Points on a hilly landscape, in no order, each with its height.
A ball rolls from a point to whichever of its 2 nearest points has the largest drop for the distance, and stops where none of them is lower. Distance is the straight distance between rows; heights are no part of it.
Z433: [101 122 146 134 143 143 124 105 130  62  69 155 123 146 117  99 188 209
  88 101 103 124 126 132 136  74 133 183 128  96 157  88 117 165 156 143
  89 133 147 150 200 122 114 112 190 130 165 114 103 150 161  99  97 146
  83]  h=516
Z697: [ 79 186 103 140 189  88  91 148  93  97 164 185 162  94 107 106 195 181
 143  83  67 124 136 122 138 132 130 157 141 193  98 128 113 137  85 119
 124 183 151 127 178 112 152 187 147 124 124 108 138 111 116  93 155 131
 106]  h=619
Z341: [182 128 164  98 117 144 132 105 160 129 156  97 124 138  92 109 114 168
 156 143 226 163 154 103 129 102 118 131 107 130  92 193 132 109 130  87
 137 137 106 149 122 206 123  82 109 160 147 132 175 196 144 169 119 144
  76]  h=328
Z387: [135 104 124 149 125 146 107 145  38 113  64 135  95 171 105 102 137 120
 108  68  88 159 113 159 125 112 151 127 147 158 102  99 114 183  98 116
 153 165  80 178 132 154 109 164 125 137 110  92 101  90 141 100 155 154
 120]  h=837
Z593: [141  78 133 159 103 189 128 117 120 126  92 119  80 161 121 149 112 157
 126 104 157 154  76 151  53 120 130 141 213  44 142 114 122 184 158 181
 100 174 100 167 126 148  72 156 176 147 127 149 121 121 154 108  90 126
  95]  h=695
Z39: [104  96 148 135 200 135 194 102  45 124 193 146 142  76 174 111  82 104
 111 138 134 135 143 167 189 131 108 146  91 199 151 117 134 139 143  92
 143 111 153 125 167 132 144 156 154 149 136 115 155 126 109  94 150 113
 131]  h=245
Z346: [194 174 117 144  91 148 136 146 160  81 132  75 141 125  82 143 114  97
 168 106 165 142 129  97  97 110 164  86  92 113  96 173 140  93 117 110
 152 134 125 162  40 108 111 113  89 103 143  88  90 157 131 135 129 179
 155]  h=721
Z115: [177 109 111 126  94 106 108 135 113 148 101 115 112 152 143 139 110 157
 131 117 163 125 108 144 135 136 132 110 161 156  77 185 108 140  94  80
  95 119  99 123 131 176 103 117 135 142 114 124 166  95 138 127 116 118
  81]  h=281
Z532: [184 134 147 107 126 145 115 124 154 157 146  69 149  87 148 160  91 162
 128 111 139 126 123 157 111 121 114 102 104  77 174 114 139  69 181 201
 102 126 128 113  98  98 128 142 133 159 160 119 127 182 107 109 135 145
 129]  h=248
Z770: [158 134  85 114 182 117 117 107 130 145 174 119 105  83 118 139  89 106
  82 132 132 117 105 135 162 180 111 125 106 145 146 120 177  75 124 103
  93 144 112 127 131 113 143 198  92 141 140 198 153 170  76 162 121 102
 130]  h=832
Z72: [126 107 158 100  51 127 123 153 167 158  81 112 119 201 132  90 125  56
 134 150 169 129 117 115 115 132 137 102 121 137 108 145  94 174 129 107
 143  78 125 123  80 155 117  97  83  89 101 116 102 103 147 161 137 147
 141]  h=645
Z880: [ 66 106 158 158 150 163 171 120  80  82 102 158 132 165 126  82 193  68
 111 123  63 158 142 128 153 108 167 147  99  96 181  44 142 170 181 145
 164 115 136 134 175  96 135  94 129 112 134 149  68 119 154 129 151 115
 177]  h=618
Z946: [103 166  78 114  94  72  91 162 128 136 131 154 113 106 154 147 145 144
 122 170 139  99 149  99 139 150 124  99 163 183  73 183 108  96  46  79
 104 135 132 110 144 150 153 134 118  95  88 180 185 100 115 141 105  89
 128]  h=517
Z112: [122 127 127 133  56 117 105 129 136  94  64 148 173 138 115 147 135 142
 113 149  90 127 149 120 143 111 162 113 127 101 151 111 136 125 157 169
 102  79 143 147 107  96 127  65 133  83 141  99  80 128 147 110  87 118
  96]  h=468
Z2: [ 89 106  98 166 141 105 110 120 145 142 138 157 150 102 117 148 155 175
 129 163  87 113 139 139 156 159 127 159 118  88 120  93 182 132 143 145
 137  87 150  78 178  94 135  72 150 178 154 185 111 120 114 128 107  58
 118]  h=699
Z322: [191 113 125 137  94 153 145 108 103  97  76 110  93 141 130 157  82 136
 140 107 144 130 103 128 100 116 166 106 156  87 148 132  80 136 126 112
 104 135 119 177  85 155  80 151 128  97 120 103 133 123 147 112  86 128
 137]  h=296
Z33: [ 46  65 162 171 140 173 151 131  75 114  82 156  84 164 128 107 128  97
 110 100  71 138 134 132 150  65 152 162 163 169 139  72  96 210 132 142
 179 147 150 175 132 143 110 155 156 115  85 126 106  97 139  60 135 143
 174]  h=372
Z207: [152 189 126  85 150 118  78 124 183 134 178 108 129 104  95 115 142 141
 148 126 185 116 134  93 107 138 106 117 116 168 120 183 126  74  82  96
 101 178 131 139 108 137 147 166  94 117 113 129 158 187 102 180 137 183
 108]  h=496
Z29: [ 89 101 141 162 157 125 136  80  98  72 146 174 122 133 116 112 111 130
 121 139  86 147 135 159 157 123 126 143 125 135 204 114 170 157 206 167
 108  81 187 120 129 102 112  94 156 128 126 157  99 130 107 104  65 121
 123]  h=733
Z739: [ 90 136 104 157 164 107 141  99 177 118 126 155  82 148 112  91 128 130
 105 136 104  95 122 126 115 139 118 173 142  81 132 125 154 158 170 135
  71 105 171  89 167 136 122 108 161 154 114 212 123 131 106 123  72 109
 157]  h=776
Z835: [112 152 113 122 159 127 125  94 133 128 173 140 187 119 117 119 149 160
 157 152  95  89 130 108 148 179 122 169 110 172 124 153 143  92 142 110
 129  99 175 101 166  85 155 120 100 112 140 119 127 152 111 145 137 120
 135]  h=583
Z594: [ 46 104 141 165 191  86 123 121 101  98 188 169 128 100 140 110 136 125
 101 157  67 135 135 129 164 125 102 153 127 153 155 122 173 159 163 181
 136 114 197 125 149 104 132 131 166 116 135 163 105 119  96 113 111 117
 130]  h=785
Z677: [135  70 159 109 114 130 181 107 150 173 154 122 106 162 182 128  86 102
 132 178 212 135 111 126 147 110 118 114 129 126 160 119  97 146 164 112
 133  82 127  92 135 162 105  87 124 147  96 170 154 115 134 141  96 103
 146]  h=174
Z104: [160 115 125  93 117 116 155  97 176 139 134 139 144  92 133 147  98 146
 116 158 143  97 119 148 140 129 133 169 127  72 156 144 140 110 167 108
 113  79 133  95 128 152 130  93 176 141 163 136 167 141 146 128 117  87
 108]  h=373
Z621: [117 106 141 156 100 123 142 120 142 104  87 134  69 177 140 141  88 117
 140 138 143 131 111 100  97 119 148 109 176  96 156 118  66 163 130 133
 112 130 158 137  99 167  83 144 130  90  70 147 134 102 143 112  85 132
 168]  h=206
Z188: [158 122 142  91 107 189 146 132 129 191  99  79 181 117 163 137 122  82
 153 129 139 109 144 160 146 151 117 124  73 129 140  94 122  89 139 157
 148 102 110 110 110  74 166 109  96 127 172  82  92 146 131 133 171 149
 169]  h=381
Z539: [123 145 161 122 155  80 128 125  90  93 225 118 144  99 138 111 118 133
 138 183 158 147 162 104 148 122 100 124 116 178 141 195 157  70 104  89
 154 154 147 161 114 159 145 135 120 118 115 119 186 158 122 169 145 154
  94]  h=380
Z298: [ 88 105 142 110 165 123 152 123 137 166 147 144 187  96 177 114 131 121
 104 159 100  89 142 146 151 134  99 175 106 155 120 112 136 150 118 149
 144 100 153  90 185 106 181 138 178 151 162 110 139 116 119 114 157  99
 106]  h=365
Z71: [ 82 139 154 122 184  78 141 127 145 103 188 140 124 100 151 100 137 132
 100 138  93 124 121 129 107 119 107 164 114 101 156 123 156 126 161 190
 112 132 159 110 133 124 129 141 189 137 135 152 126 139 100 148 116 147
 120]  h=828
Z527: [ 91 106 146 133 172 111 197 105  94 105 151 175 131 103 172 122  78  94
 122 150 122  90 139 116 174  94 133 160 124 184 153 134  99 160 123  53
 138 106 158 159 150 155 118 146 157 112 103 125 171 107 128  91 127 117
 160]  h=131
Z969: [230 126 130 135  77 171 155 128 153 123 111  62  96 132 114 175  75 129
 170  99 200 128  95 133  85 124 145  94 140  85  93 184  97 119 108  94
 123 137 117 155  67 174  73 141 104 113 139  91 140 150 155 122 120 141
 135]  h=351
Z802: [127 108 149 103  38 115 125 152 145 138  89 103 167 217 113  97 141 109
 165 130 135 124 122 108 144  98 177 116 107 137  93 160  95 159 116  90
 191  63 153 137 104 184 129 103  81  92 104  91 110 106 157 137 126 131
 142]  h=635
Z425: [126 110 123 145 190 153 138 118 130 171 160 134 143 109 123 138 123 166
 155 104 143 144 136 144 164 141 116 125  89 136 121  67 119 131 145 128
 168 128 127  86 178 118 121 120 113 197 126 133 128 120 122 100 144  99
 151]  h=163
Z257: [ 92  78 159 168 133 171 157 128 106 153  97 135  78 180 160 120 105 115
 147 105 121 127 102 141 127  99 134 141 172 158 135  98  62 186 125 149
 157 132 149 141 131 157  88 138 123 120  74 124 118  95 125  87 107 137
 189]  h=288
Z879: [133 157 174 104 173 120 144 136 150 116 191  97 128 109 134  97 132 147
 148 108 151 130 124 135 101 102 111 153 109 132 128 150 126 113 116 126
 160 155 108 124 100 157 111 149 159 155 124  80 155 144 128 144 150 183
 113]  h=408
Z85: [ 94 105 121 134  83 123 109 136 134 165  97 141 103 196 144  91 126  76
 121 143 116 130 132 121 141 147 117 129 148 177 107 148 125 153 131 123
 134  86 161 110 117 139 140  92  87 102  91 151 115  88 121 147 119 140
 154]  h=664
Z17: [191 106 153 136 145 181 161 133 131 156 165  68  65 135 119 149 102 121
 165 106 242 179  97 135  99 117 113  71 144 113 129 146 109 121 123 116
 162 203  64 147 103 181  83 141 101 176 105 120 149 145 148 142 147 139
 140]  h=676
Z822: [154 107 127 125 109 142 121 106 150 137  91 121 110 167 137 110 105 157
 128 106 135 114  98 161 108 139 122 138 173 131 139 165 116 168 155 137
  73  97 138 117 115 159 106 105 158 139 121 125 132 112 121 121  68 138
  91]  h=335
Z486: [ 63  84 154 178 164 167 153 118  89  68  79 143  80 187 108  69 170 103
  96 104  90 146 139 122 142  75 152 152 128 106 160  45 131 208 167 134
 136 140 139 147 174 122  99 115 141 135 102 172  84 119 146  96 108 142
 164]  h=502
Z198: [127 142 147  92  97  84 114 209 125 154  85 110 135 153 173 107 180 107
 133 111 110 133 127 120  76 110 102 118 116  95 111 110  91 142 107 179
 120 141  94 127 134 133 153 152 101 113 141 117  94 109 132 146 171 184
 140]  h=597
Z156: [128  83 116 168 118 161 120 138  69 122  44 139 111 154 111 137 143 156
 103  93 108 144 142 133 138 108 143 132 154  94  99  46 110 174  91 110
 138 142  92 146 182 140 117 120 139 158 141 122 113  90 166 100 142 107
 116]  h=793
Z398: [140 169 133 118 120  61 117 125 110  62 192 116 164 112 123 108 120 141
 133 156 122 142 143 105 115 122 134 115 122 138 146 201 164  80 140 110
 123 121 144 139  86 133 136 121 128 108 124 113 161 138 116 156 118 161
  78]  h=443
Z145: [125 148  82 115 144 125 112 121 112 119 145 184 193 101  69 158 179 124
 146 135  90 121 134  74 140 170 164 112 123 127 125  78 122 120 127  77
 141 134 106 113 142  75 141 148  77  96 118 132 114 119 151 134 203  96
 134]  h=754
Z979: [179 173  92 115 102 125 136  89 165 107 131 131 132  91 100 172  94 162
 154 139 146 109 126 117 128 144 142 136 125  90 133 170 121  66 147  84
 117  92 148 116  98 136 119 102 118 112 138 132 164 160 124 123 100 107
 134]  h=400
Z620: [ 62  85 135 123 165 125 173 134 109 170 121 167 153 137 176  87 149 102
 122 121 115 102 137 141 160 107 114 167 115 150 118  79 103 189 137 130
 134  98 146 103 209 120 158 129 148 152 119 143 116 101 114  88 147 105
 160]  h=290
Z461: [ 88 124 109 135 152 118 118 133 119 175 136 146 162  81 162 170 102 167
 106 143 101 116 142 146 168 147  96 138 130 178 102 113 132 109  89 149
 152 137 155 114 157 124 153 152 146 152 142 109 163 105 109 108 144  83
 121]  h=422
Z211: [ 89 169  84 105 122 118  76 136 102 124 113 193 186 104  72 141 215 126
  99 130  64 131 142  75 118 158 147 115 145 129 132  66 147 118 117 134
 100 163 109 150 147  62 158 171  96  68 124 142  92 137 139 142 192 105
 109]  h=647
Z248: [127  85 134 154 130 113 166  98 118 118 130 140  81 179 161 132  78  99
 139 153 159 134 124 107 159 125 132 107 134 143 165 118  89 139 160 101
 127 102 162 121 126 147 110 113  91 133  73 177 148 103 124 115  81 112
 192]  h=106
Z706: [121 205  82 111 163 119 116 134 126 120 129 159 150  64 116 154 145 168
 139 104  91  82 143 131 129 151 128 148 143 177  90 142 109  96  51  90
 120 174 132 127 163 120 149 184 158 111 125 100 174 127 117 106 136 118
 125]  h=528
Z196: [162 117 160 152 161 172 170 122 126 100 154  76  66 159 109 113 114 121
 170  97 167 158 105 138 109 114 156 110 122  98 134 126 114 142 142 103
 189 159  83 124 105 162  79 123 118 166 105 115 130 116 152 143 127 136
 176]  h=692
Z564: [188 198  94 126 109 124 110 137 140  70 190  89 181  72  80 154 129 103
 159 112 137 129 139  85  96 121 166  83  92 112 113 178 175  54 111 107
 123 151 106 161  69  60 141 144  86 112 151 100 103 176 111 147 157 178
 116]  h=751
Z514: [144 171 100 104  84 131 120  97 157 114 123 123 161  75 123 174  81 127
 121 175 124 101 136 111 134 146 132 123 134 153 147 195 144  81 133 112
 106  93 162 145  46  94 136 101 146  79 137 110 151 159 105 134 105 129
 114]  h=321
Z664: [128 174 134  97 154 136 102  96 154 122 196 101 190 126 111 110 167 167
 165 152 129 100 137  76 117 155 117 149 105 178 124 188 149  68 125 117
 123 134 173 127 129  81 163 131  94 104 144 123 142 203 105 175 157 166
 116]  h=541
Z276: [156  97 150  91  98 155 120 127 140 177 105  98 184  81 173 165  93 115
 109 148 130 105 147 161 142 125 122 104  96 102 164  91 121  95 155 178
 110 102 109 113 101  79 155 113 144 131 171  91 112 149 141 109 152 125
 114]  h=322
Z859: [ 93 132 115 109  94 143 138 163  85 210 129 132 204 135 147 128 147  91
 127 143  72 128 154 144 138 177  93 148 112 153  96 101 176 111 110 174
 183 124 138 109 168  93 215 167  89 130 173  96 135  99 127 130 216 107
 121]  h=557
Z342: [201 126 109 153  93 173 125 151 150 149  94  77 120 102 104 197  85 102
 150  94 171 127 125 150 106 140 130  79 127 108  40 156 139 100  82  99
 143 147  73 144  84 138 105 129  97 129 162  75 111 130 155 112 154 129
 143]  h=379
Z612: [167 114 132  95 125 146 147 110 159 172 127 101  97 160 165  99 103  73
 115 169 187 101 132 125 136 173  84 142  89 132 115 163 135 100 128  85
  98  96 113 103 143 141 153 103  92 131 156 169 152 155 126 190 111 137
 144]  h=274
Z262: [108 134 135 180 196 150 154 132 142 107 168 116 115 139 108  99 183 114
 163 112  92 145 133 143 127 144 151 152  93  60 130  98 183 134 156 129
 186 124 111  68 185 112 128  76 120 196 156 144  89 123 134 162 144 105
 160]  h=917
Z726: [140 171 120 147 144  75 133 131 161  90 160 139  94 124 128 135 123 163
 118 124 111 145 125 117  76 115 122 131 142  41 157 125 137 102 162 174
  92 151 149 116 118 147 116 153 138 133 116 175 152 138 104 138  79 126
 133]  h=868
Z903: [212 201  90 104  99 121 111 118 190  91 187  83 147  97  71 138  96 118
 142 116 175 136 135 100  90 125 126  81 100  91 130 193 190  65 146 114
  85 132 114 144  62  95 157 142  83 136 143 141 126 207  85 153 126 178
  97]  h=782
Z887: [125 110 135 148 118 152 129  96 156 104  63 144 114 160 115 111 151 209
 104  95 110 107 102 175 117  97 132 181 180  94 150 130 130 168 162 158
  75 109 148 136 162 145 111  94 209 142 158 125 116 141 142  95  52 111
  81]  h=416
Z574: [148  88 143 177 143 157 131 126  79  86 120 140  66 144 120 139 126 189
 129  90 141 177  93 129  89  86 142 123 184  71 162 100  93 159 141 153
 111 201 102 189 137 150  64 187 154 149 109 136 151 115 150  79  89 124
 108]  h=637
Z91: [ 90 156 112 113 126  80 140 103 113 102 125 182 136 105 152 131 118 105
 115 166  95  82 136 109 163 119 134 145 155 215 140 181  99 125  98  66
 112 115 161 154 117 139 144 147 150  67  97 133 176 103 125 122 120 120
 133]  h=289
Z536: [ 92 132 157 132 112 169 120 132 176 142  85 138 121 145 106 117 141  88
 123 123 110 133 110 154 117 138 143 133 125 111 161  89 132 168 166 180
 128 105 132 119  71 105 106  74 146 114 108 102  55 129 135 131 124 145
 142]  h=634
Z520: [157  68 140 112 121 137 175 168  76 198 100  83  75 199 212  99 133  84
 145 128 199 117  95 153 112 131  90 117 124 127 113 104  77 189  99 106
 121 135  57  91 185 158 138 126 108 175 120 172 131  98 140 128 132 115
 162]  h=650
Z310: [185 104 121  95  97 132 142 129 127 174  88 112 121 149 165 143  97 102
 141 137 179 100 131 127 158 150 110 117 106 143  89 145  83 105  91  70
 107  88  98 110 144 158 141 111  83 128 150 124 160 116 153 148 144 125
 123]  h=236
Z944: [112  75 142 141 172 156 186 130  89 168 142 135 148 143 182  99 111 130
 153 111 146 129 144 153 173 111 106 150 101 156 108  70 110 175 119 107
 177 111 134  84 203 144 145 112 138 200 128 131 146  81 126  85 135  89
 143]  h=223
Z307: [119  80 188  92  92 141 147 111 173 170 146  98 128 157 171 127  81 111
 133 199 218 142 146 115 151 104  96 106 131 171 141 159 106 135 143 129
 147  96 146 126 107 170 124  76 123 125 108 125 152 143 135 159 110 125
 107]  h=209
Z338: [172 174 129 109  76  88  87 192 167 121 108  78 149 117 138 131 156  97
 149 111 128 115 137 109  70 129 120  96 103  98  71 159 126  94 104 151
  91 131 102 131 111 109 158 146  68  79 158 120  90 137 120 144 158 183
 137]  h=554
Z495: [142 176 100 108  95 130  73 145 149 133 107 120 197  81  99 172 156 142
 130 114  85 117 136 103 118 152 155  95  88 107 127 105 136  76 129 177
 102 131 121 141 110  43 158 135  90  87 159 101  81 165 124 115 169 141
 118]  h=348
Z785: [124 128 157  91 104 131 120  97 187 145 155 119 142 129 129 138  79 130
 120 186 175 134 137 116 146 137  87 112 140 189 153 201 144 106 153 123
 126  89 170 134  69 138 136  83 134 108 122 134 155 155 112 163 107 136
  97]  h=243
Z716: [108 127 109 128 111  98  89 132 103 109 106 176 100  82 137 161 108 121
  67 148 120 127 143 122 130 114 112 101 191 150 157 116 119 130  93 134
  78 169 130 176  86 133 118 160 181  77  99 143 162 104 131 116 101 113
 101]  h=778
Z108: [104 134 107 149 103  95 129 138 118 111 103 132 120 197 114  79 161  56
 121 146  85 125 136 105 113 149 151 141 127 102 102 142 150 140 125 106
 137  97 121 110 145 129 139  85  88 113 117 157 103  83 149 177 134 135
 156]  h=701
Z744: [ 92  94 166  81  34 119 149 171 124 198  82 130 155 193 169 116 136  99
 143 138 111 121 120 152 141  73 146 136 146 161 117 134  90 183 107 131
 192  78 135 136 126 171 152 134 118 109 116  75 112  92 140 114 158 136
 136]  h=620
Z986: [ 86 152  97 126 136 135  86 121 141 125  91 191 171 110  53 146 175 161
 132 109  80 133 132 114 144 136 169 131 143 148 104  79 116 161 120 106
 153 138 116 104 144 105 116 112 141 136 114 116 115 100 161 101 178  99
 117]  h=815
Z977: [146 136 104 163 200 109 160 123 100  99 190 103 115 118 126 117 146 112
 128 118 100 136 135 140 130 150 127 143  91  87 112 124 179  91 109 117
 164 148  96  95 203 111 168 153 116 181 173 144 128 130 111 178 149 111
 147]  h=891
Z832: [160 160  79 128  86 124  71 137 151 123 119 119 173  66  84 188 127 169
 118 125 109 121 138 137 134 152 149  91 116 108  97 135 169  76 147 154
  92 101 105 111 119  73 133  95 121 120 164 118  92 159 118 106 117 101
  87]  h=227
Z424: [174 126 143 114 124 146 134 125 169 139 127  82  81 149 118 117 112  96
 137 155 227 151 150  96 115 144  97 110 104 119  88 171 137  91 110  98
 125 146 100 131 131 171 148  95  72 131 153 152 141 175 137 199 127 141
 141]  h=303
Z774: [112 117 116 138  96 173 100 101 144 118  47 173 142 153  85 121 156 108
 123 122  96 112 135 152 154 147 169 133 122 110 163  74 135 150 156 136
 110  79 138 127 123  88 129  58 120 111 126 123  59 136 153 124 108 115
 127]  h=568
Z800: [116 140  84 152 128 111  96 119 179 145 126 136  98 119 100 134 134 156
 114 147 111 107 126 132 123 172 130 155 143  91  96 141 168 130 128 126
 102  90 139  69 149 121 125  74 137 156 128 189 131 122 113 144  88  83
 125]  h=738
Z505: [125 110 154 105 113 123 155 189 111 199  74 109 109 172 191 109 150 104
 147 113 144 114 113 148  96 116  88 155 134 129 101  97  75 175  86 148
 152 132  95 110 157 161 147 150 116 139 127 120 116 101 132 122 158 153
 162]  h=628
Z150: [ 87 152 138 115 172  96 107 112 105  69 121 170 175 104 110  91 194 187
 109  94  71 124 126 133 136 106 145 170 128 162 138 124 119 159 140 139
  90 136 154 133 186  94 144 148 184 128 161  96 117 137 138 104 140 145
  79]  h=621
Z384: [101  94 164 163 107 127 101 156 104  86 104 122 120 177 113 128 138 165
 119  96  93 164 104 130 102  85 160 111 162 110 123 122 115 184 124 180
 156 156 113 177  74 162  59 140 182 123 100  82 102  84 157 103  96 138
  83]  h=469
Z32: [118 189  95  93 118  86  62 136 159 104 149 151 182  84  97 141 178 131
 122 134  83 110 134  83  96 159 147  93 128 126 143 128 140  94 121 155
  71 149 126 127 105  58 152 161 111  58 124 136 104 158 106 150 141 138
 102]  h=481
Z397: [133 128 169 113 189 113 175 106  53  97 225 116 136  95 173  88 105  97
 126 157 147 143 136 138 157 133 108 146  89 186 161 165 143  97 129  97
 152 131 150 139 141 127 148 160 139 127 134 116 168 155 108 138 162 159
 114]  h=314
Z518: [ 76 120 107 158 139 116 112 154  76 165 139 131 172 112 151 157 142 136
 107 137  57 153 158 143 166 156 103 129 112 142 111  83 177 100 117 209
 176 132 155 121 164  83 166 142 116 144 162 112 112 108 113 119 157  97
 124]  h=494
Z811: [199 178  87  78 153 130 114  90 167 120 193 112 134 100  80 134 103 118
 124 131 159 126 108 120 123 161 125 106  93 109 175 146 170  64 164 107
  90 123 111 115 102  93 155 164  79 143 139 168 133 205  78 166 130 146
 122]  h=804
Z259: [118  86 159 147 135 146 116 126  72  88  94 140  89 150 118 125 131 160
  89 100 128 179 116 132 118  83 126 108 164 128 180  76 104 173 153 174
 114 179 115 190 122 134  75 151 166 116 105 112 106 116 155  88 101 156
  93]  h=555
Z898: [178 149  99 121 113 151  88 147 174 172 115 112  96 105  89 174 121 122
 136 105 182 130 127 128 115 158 122  87 123 128  65 141 112 108  92 108
 114 148  92 114 103 127 114 136  79 135 130 114 119 143 135 143 158 133
 146]  h=409
Z390: [126 134  98 142 117 115 114 114 180 116  91 153  56 164 104 125 120 153
  87 118 132 143 109 118  81 140 107 124 174  42 148  99 146 164 163 177
  41 133 143 106 125 139 118 132 155 136 115 208 127 129 113 122  68 108
 104]  h=821
Z700: [ 82 127 154  67  54 125 142 175 114 206 104 146 194 153 153 120 156  93
 149 135  85 137 145 133 139 119 120 153 118 149 129 115 127 133 133 164
 181 102 138 128 140 121 190 152  98 106 146  78 118  94 138 125 207 150
 134]  h=594
Z233: [137 192 111 124  78  79  96 167 157  83 135  96 141 136 125 117 140 130
 140 127 113 128 141 100  81 127 136 109 137 117  83 206 145  98 102 143
 102 126 136 131  86 132 129 120 115  76 119 110 122 125 109 149  94 173
 105]  h=508
Z90: [112  97 150  95  99 103 119 146 113 143  72 160 118 127 165 136 107  87
  90 141 125 113 115 136 124 100 123 122 175 164 149 124  82 178  94 129
 122 144 107 177  87 152 119 155 171  85  98 104 134  89 146 115 135 136
 111]  h=842
Z170: [131 113 132 124 157 105 174 110 164 150 162 142 109  94 155 120 103 164
 118 140 161 102 112 139 134 105  95 183 148 117 116 161 126 139 123  91
 127 128 142 110 152 185 121 143 201 169 131 154 202 120 127 115 120  88
 123]  h=410
Z141: [ 81 106 148 116 147 152 120  97 126 131 143 154 143 149 111  79 128  91
 126 138 100 134 118 159 156 147 133 139 120 184 165 128 164 164 174 144
 147  86 162 116  94  93 116  75 152 123 106 108  82 121 106 136 122 148
 119]  h=681
Z465: [137 121  96 170 195 110 162 112  68 106 170 110  91 123 154 119  96  98
 101 128  99 121 132 146 156 158 109 147 105 133 124 134 166  86 126 106
 112 131 128 118 182 126 158 156 106 164 152 173 149 125  97 152 110 109
 161]  h=865
Z777: [ 66 132 101 120 113  68  66 167 142 135 109 179 106  93 136 131 168 103
  70 162 109 117 144  97 120 123 119 115 166 113 126  85 118 145  77 141
  91 166 115 140 111 122 140 163 162  90 106 179 135  85 125 144 136 105
 122]  h=669
Z242: [138  64 127 154 115 187 122 116 132 138  44 126  82 148 109 142 142 147
 108 105 145 127 105 146 101 118 141 155 179  45 117  69 123 195 116 131
 101 141  86 129 162 143  88 103 179 161 147 145 107 111 173 106 109  94
 101]  h=743
Z947: [133 157 106 156  82 114 105 136 103  84 116 125 179  81 114 185 139 197
 130 143  69 139 164 131 138 126 165 110 115 105 130 133 161  71 153 183
 120  91 142 137 131  85 135  76 133 103 164 101  99 142 121  97  94 103
  97]  h=344
Z959: [118 169  92 113 163  73 120 136 118 128 150 163 141  69 174 143 121 144
 111 145 117  65 141 115 153 146 113 143 140 182 121 159 107  91  58  74
  80 159 152 138 171 152 156 197 147  98 113 168 201 125 106 127 114  95
 133]  h=429
Z27: [ 64 140  90 162 149 119 109 114 105 116 161 161 167  88 104 163 146 167
 137 175  51 103 147 124 156 186 125 163 137 165 103 130 184 116 126 133
 158  94 175  93 171  85 141  98 130 120 145 161 121 127 103 117 124  70
 138]  h=642
Z418: [174  90 158 116 144 173 177 152  98 180 130  57  63 167 167 117 121  91
 157 123 252 155 106 135 125 133  91  74 126 151 121 118  95 142 109 107
 157 184  45 104 151 172 132 120  84 162 109 150 143 128 139 160 156 124
 156]  h=665
Z63: [135 165 110 107 159 125  72 147 156 184 142 131 106 100 112 128 142 113
 118 107 157 109 123 135 124 172  95 115 131 185  89 144 123 106  50  97
 126 186 100 132 115 132 146 177  95 125 107 122 134 138 111 153 163 151
 133]  h=451
Z727: [171 140 122 135 163 164 139  87 120 138 164 117 128  80 112 169  84 160
 134 106 134 152 120 168 147 134 127 113 102 122 181 113 140  75 189 155
 142 139 132 135  90  95 108 135 130 171 147 104 135 165 104 101 127 133
 147]  h=176
Z748: [152 117 136 158 191 181 145 105 111 167 159 126  97 112 125 143  95 172
 150  75 148 158 108 169 139 125 114 123 113 154 145  96 119 119 158 150
 145 165 116 118 132 118  92 154 132 194 110 109 131 135 113  82 123 127
 161]  h=95
Z927: [ 98 116  99 141  72  77  99 160 139 156  87 161  97 122 149 160 130 127
 102 159 133 119 133  99 121 134 128 105 179 126  83 122  82 144  70 109
 119 121 126 113 120 152 126 120 142 106  96 157 156  78 139 126 125  84
 136]  h=572
Z540: [163 156 139  97 161 104 154 108 169 124 201 126 108 120 112 101 131 190
 145 121 183 134 124 129 109  96 111 173 134 102 118 186 139 103 142  85
 144 133 125 111 142 197 119 131 152 184 135 141 200 164 135 142 127 132
  92]  h=362
Z546: [129 156 162 122 135 122 114 155 129 124 151 105 140  87 131 139 113 119
 124 102 129 138 122 139  99 107 117 116 120 130 141 136 130 100 112 174
 143 173 109 161  50 126  97 151 163 120 129  57 129 122 123 122 150 178
 122]  h=455
Z896: [126 137 176 155 130 129 130 149 112  70 142 108 135 135 116 127 136 126
 133  92  95 178 127 136 104  92 164 106  98  94 158 116 133 129 151 180
 167 154 116 164  58 117  83 128 150 123 130  61  95 116 139 119 131 164
 119]  h=383
Z221: [173 142 150 157 132 183 151 132 154  88 129  66  95 169  73 118 132 116
 184  86 173 170 113 110 111 102 174  90  94 107 116 153 119 121 131 105
 211 163 106 156  57 139  82 114  82 146 122  79  96 139 149 147 131 161
 180]  h=706
Z249: [131 110 132 148 124 127 152 145  80  92  96 116 118 196 126  85 165  78
 143 107  88 158 128 125 136 111 173 109  97  97 144  94 121 148 156 121
 170 119 104 123 145 124 122 108  92 135 122 131  91  86 149 150 139 121
 176]  h=700

Call two points neighbours if one is among the 2 nearest of the other. Go from one point of each pair to the other, from neighbour to neighbour, staying as low as possible. Name the highest point that can't be avoided.
Z527 and Z832 | Z726
Z527 and Z748 | Z108
Z959 and Z310 | Z150
Z104 and Z248 | Z979
Z310 and Z104 | Z170
Z896 and Z310 | Z546
